Each row is a point on a landscape with many valleys, with its height.
A ball rolls from a point to the lowest of its 2 nearest points, and stops where none of them is lower. Distance is the straight distance between rows; heights are no part of it.
K168 (h 7.67): [ 23 -24  -7  26 -32  25  21  -4  33  28 -35  26  -9  54 -11  -3 -14 -49
  19 -39  25  66 -14]
K305 (h 2.91): [-25  12 -21 -24  -6  -8   1  13 -13 -22  32  -6   5 -12   3  33   1 -18
  13   1 -14  -7 -20]
K797 (h 1.17): [ -9  28  24 -23  24 -20  10 -19   4   9  -5  36   7 -16  22 -12  21  26
 -10   5 -18 -49  -1]
K197 (h 6.95): [-15 -16 -36  15   3  21 -20   7   9   0   8  27 -11  21 -13   0  -8 -50
   0  -2  41  32 -18]
K921 (h 8.17): [ 45   7  15  -2 -16  12  16   8  37 -31  22  13  -3  10 -16  12 -35  -2
  -4   7  13  23  12]
K611 (h 7.37): [ 14 -44  -7  13 -35  21  10  -6   4  31 -29  13 -15  36 -18   1 -21 -39
  31 -31   6  51 -17]
K316 (h 6.80): [ 39  16   9  20   1 -28 -10 -11  15 -18 -63 -12  -3  18   7  31  13  12
   4 -16  19   8 -21]
K206 (h 6.96): [  2  -7 -31   1   1  21  -1   6  20  -6  35  23 -11  13 -18  12  -5 -12
  -3  22  26   3   0]
K973 (h 4.35): [ 18  -8  34  12  -4 -16  -9 -16   3 -14  10  -3  -3 -20  15  -2   7  39
  -2 -17  -7  -6  17]
K205 (h 4.00): [-28  12  -3 -24 -12  30  31  -4  -6  -2  15 -48  -8 -21 -12 -10  -9 -10
  -3  10 -19  -1  28]
K933 (h 5.96): [-15   2  -9   0   7  11   1  -9   5  19  31   2 -10  -4  -4  -7  18  35
 -13  15   3 -37  24]
K158 (h 7.32): [ 47  17   5  15  -7 -14  -4   2  21 -24 -63 -18  11  27   4  20 -15 -17
   7 -11  26  33 -21]
K999 (h 1.83): [-49  31  11 -12  -4  15  47   7 -24  12  -1 -35  -6 -24   4 -17  23   4
 -20   6 -28 -23   9]
K542 (h 4.08): [  1  -1  44  -8  21 -18 -15  -7 -29 -16 -14 -27   2 -38  17 -26  26   9
  -7  -8  -9  20  18]
K619 (h 6.26): [-30  -3 -44   3   8  10 -15   9 -28  32   7 -16   5   9   3  -1   5   3
   3   5   7  -7  -2]
K326 (h 5.01): [  1 -35  -9  14   1   7 -21 -19 -15  31 -10   5 -31  16 -11  -3  17  21
 -10   4  21  -8   9]
K366 (h 2.26): [-30   8 -18 -17  -6  -3   1   6 -30   2  25 -29  -7 -18   0  22   4   3
   3  -7 -12 -14  -2]
K282 (h 5.53): [ 22   4 -20   8  26   7 -22  -3   7   4 -46 -19  16  40  13 -26 -11 -25
   7  26  13  13 -11]
K9 (h 4.46): [ 22 -28  -9  16  -6 -22 -18  -4   6  21  23  43  -5  11  -2  39  17  25
  -2 -14   9 -24 -17]
K415 (h 3.68): [ 25  19  35 -22 -13   7  22  19  35 -46  18   7  -5  -6 -10   6 -29  -3
   1  15 -22 -11   3]
K932 (h 4.68): [ 24  -2   7 -16   4  -7 -17  -8  -9 -16 -37 -35   9   8 -13  -6 -35 -42
  17  10  -1  38  -5]
K124 (h 3.01): [-28   1  12  -2   6   5   0   4 -41   5   6 -47  -6 -32   1 -25   4   6
  -1 -17  -9   9  26]
K347 (h 3.70): [ 30   1   4   9  -5 -13   0   2  27 -10  24  24   6   3   2  14  -5  29
   0   3  -5 -22   4]
K262 (h 3.27): [ -7 -42  18  11 -14 -12 -16  -7 -37   6  -9 -20 -18 -15  -1   5  -5  17
   8 -31  -8  16   6]
K683 (h 3.69): [ -2 -25  30   6  10 -15 -24  -8 -48   3 -30 -36  -6 -23  11 -19  13   2
  -2 -23  -6  31   9]
K699 (h 2.79): [-32  16   8 -10  -8  11  32   9  -1  10  22 -16  -1 -23   5  -7  10  21
 -11   5 -28 -28  14]
K823 (h 7.42): [ 19  -3  -8   9  -7  18  -2  17  37 -21  51  38 -16   6 -24  23 -15 -30
 -15  -3  31  18  -5]
K157 (h 2.81): [-23 -21  -2  -2 -11  -3 -12  -3 -41   8  22 -24 -17 -23  -6  17   2  14
   1 -23  -7  -1   4]
K314 (h 4.23): [-25   5 -18 -16 -15  25  33  11  18 -10  23 -15  11 -10  -8  -2 -17 -14
   8  18 -15   2  10]
K705 (h 7.80): [ 37   3   6   6 -16  14   1  23  41 -26  56  34  -5   2 -16  28 -20  -6
  -7   0   5   1   0]
K519 (h 4.39): [ 23  -9 -10  13   2 -28 -19  -9   0   2 -25  16   2  22  10  19   4  22
   6  -4  13   0 -18]
K920 (h 4.92): [ 40  12  -2   1  10   1  -7 -13  22 -10 -54 -29   8  28  -2 -21 -15 -18
   0  28  13  20   8]
K110 (h 4.32): [ -8 -26   4  18  14  10 -18 -18 -24  33  -3  -7 -27  -5   1 -24  33  30
 -16  -3  24  -5  26]
K856 (h 5.49): [  8 -35 -17   7   2   2 -21 -11  -9  19 -34   6 -24  32  -9   2   6  -5
   3   2  17   7 -12]
K19 (h 4.66): [ 38 -20 -11  26 -14 -11   0   7  29   2  21  31   5  17  -6  29  -5  25
  -3 -10   9  -3  -8]
K46 (h 8.18): [ 20  -1  -3  21 -15  18   6   2  22  -9  -8   9  24  23 -10 -12 -47 -37
  13  -9  28  67  -1]
K207 (h 5.46): [-11 -21 -40  22  -3 -11 -13  21   6   4  27  40  25   6  -1  20   0 -14
   5 -11  14  14 -22]
K511 (h 6.05): [  1   3 -36   2  19  11 -11  11   8   1 -17   6  16  29   4 -20  -7 -14
   6  29  13   7  -9]
K329 (h 1.72): [-30  26  18 -35  18 -12   7   5 -19 -11 -10 -14   1 -22   1  -6  17  -6
  -7  14 -29 -26  -2]
K800 (h 4.86): [  9   7  -4 -14   8   3 -15  12  -3 -29 -23 -10  17  11  -7  -9 -34 -61
  17   9   7  43 -16]
K690 (h 3.79): [-35  24   2  -5 -19  25  53   5  17  17  29   7   5 -20   0  11  23  16
 -19  15 -36 -50  -5]
K642 (h 2.22): [ -8  20  34 -12  17 -23  -1 -18 -14  17  18  31   4 -33  33  -7  30  33
  -7 -19 -13 -38   6]
K940 (h 0.97): [-41  28  27 -27   3   1  24   4 -29 -10   1 -45 -10 -41   3 -13  19 -12
 -13   0 -33 -11  11]
K486 (h 3.52): [ -3   6  -4  -4 -10  11  29  20  28 -16  18   7  17  -5  -6  -4 -19   9
   6  18 -18 -11  10]
K799 (h 2.23): [-36  21  13   5  15   1  15  11 -41  20  10 -29  -3 -34  12 -39  29  19
  -9 -11  -6  -5  28]
K37 (h 8.37): [ 27  -2  -3  13 -21   6  14  18  32 -25  16  19  21  10  -8   2 -43 -22
   5  -6  18  48   4]
K661 (h 2.85): [ 32  22  46 -21  -6 -21   6   3  18 -52  -9  -8  -2 -10   5   8 -14   8
   2   7 -22  -9   2]
K789 (h 3.14): [  5   0  13   2  17 -28 -22 -28 -14  20  15  32  -1 -11  25   9  26  41
  -6 -16   5 -33   1]
K907 (h 7.99): [ 20 -13  -5  36 -17  31   3  -9  22  16 -27  12  15  46  -6 -19 -37 -47
  17 -23  30  70 -16]
K469 (h 7.19): [ -6 -40 -27  14 -14  26  -5  -2   1  16  -4  13 -10  24 -22   4 -20 -38
  18 -11  21  41 -15]
K503 (h 4.99): [ 12  -8 -20   9   3 -18 -17  13   2 -14   1  36   6  19   1  25  -3 -10
   7  -1  20  13 -27]
K344 (h 4.38): [ 25   3  17 -12   7  -9  -7 -11   4 -20 -45 -37   6   5  -3 -22 -19 -16
   3  19  -4  18  14]
K405 (h 3.97): [  2   0  19 -11  17 -10 -16 -11 -18  -8 -29 -36   0 -11   1 -27  -2  -5
  -3  11  -9   4  18]
K988 (h 3.35): [-21  -1   6   6  27   8 -11  -3 -34  27  -2 -25 -13 -14   6 -46  30  19
 -18   1  16   0  32]
K100 (h 5.82): [ 11 -29  -4  12   1 -16 -27 -13 -19  13 -62 -13 -18  24   6   5  10  -7
   7 -11   7  15 -19]
K298 (h 3.62): [ 16  13  44  -9  -6 -17   5  -4  11 -28   4   3   1 -20  16  -6   0  27
  -1  -2 -28 -18   9]
K349 (h 5.30): [-10   5   1   0  -2  -3  -3  -5   2  22  47  17   0 -16   5  13  17  32
  -4  -3 -11 -46   7]
K281 (h 5.90): [-31  -4 -50   7   2   7  -8  21  -9  14  21   9  21   9   6   7   4 -13
  10   3   9   5 -15]
K814 (h 4.59): [ 34 -20  22  13 -17  -3  -8 -11  14 -10  19   5 -20  -5  -4  18 -10  32
  -4 -12  -2 -14   8]
K998 (h 3.53): [-22  10   7 -21   6  13   8  -6 -20  -2 -14 -54   0 -21  -7 -33 -12 -16
   1   8 -18   7  26]
K45 (h 6.59): [-23   4 -24   9  10   5   2   3 -14  37  10 -10   5   0   2 -25  12  34
 -10   5   5 -23  22]
K891 (h 2.33): [-13  18  -1 -32  13 -14  -3   9  -9 -25   3   0   1  -7  -1  12   1  -8
   7  18 -15 -18 -14]
K936 (h 6.53): [ -5  -3 -20  -8   5   7  -7  -2   3   2  18   3  -7   7 -11   5   0   9
  -1  20   8 -20   6]
K109 (h 2.36): [  1  10  -8   1  -8   0  22  15  33   3  39  32  26  -5  -1   9  -3  19
   3   9 -24 -35   0]
K227 (h 6.55): [-13   2 -39  17   8  10 -13  19  17 -12   2  24  23  19   4 -17 -11 -32
   5   7  27  26 -11]
K552 (h 3.81): [  5 -11  -4   3   5 -26 -22 -11 -16   9   5  20  -1   2   5  22  10  28
   3  -6   3 -21 -10]
K535 (h 2.20): [-24  32  17 -30  18   0  27  -5  10   0 -12  33   7 -10   4   4  17   4
 -11  25 -27 -48 -19]
K731 (h 6.25): [ 25  -7  13  18   9 -32 -29 -26  -6  -4 -70 -14 -13   8  13  12  32   3
  -4 -16  12   7 -14]
K34 (h 2.89): [-47  35  -1 -30   6  -2  39   7 -16   8  -6   6  12 -17   8  11  21  -5
 -11  14 -31 -36 -22]
K389 (h 4.65): [-19  25  12 -13  -4   7  21  -6  14  24  42  29   6 -24   9  10  23  23
  -9  -1 -30 -66  -1]

Call two points neighbours if one is among the 2 nearest of the other. Go from one point of each pair to the other, from neighbour to neighbour, staying as low as possible. Name the highest point that can't be avoided.
K797, K799 | K542
K347, K799 | K314
K366, K940 | K305
K797, K940 | K34

Where does a ball stop that starts at each point below?
K316 | K799
K542 | K366
K619 | K797
K9 | K797
K37 | K940
K936 | K940
K45 | K940
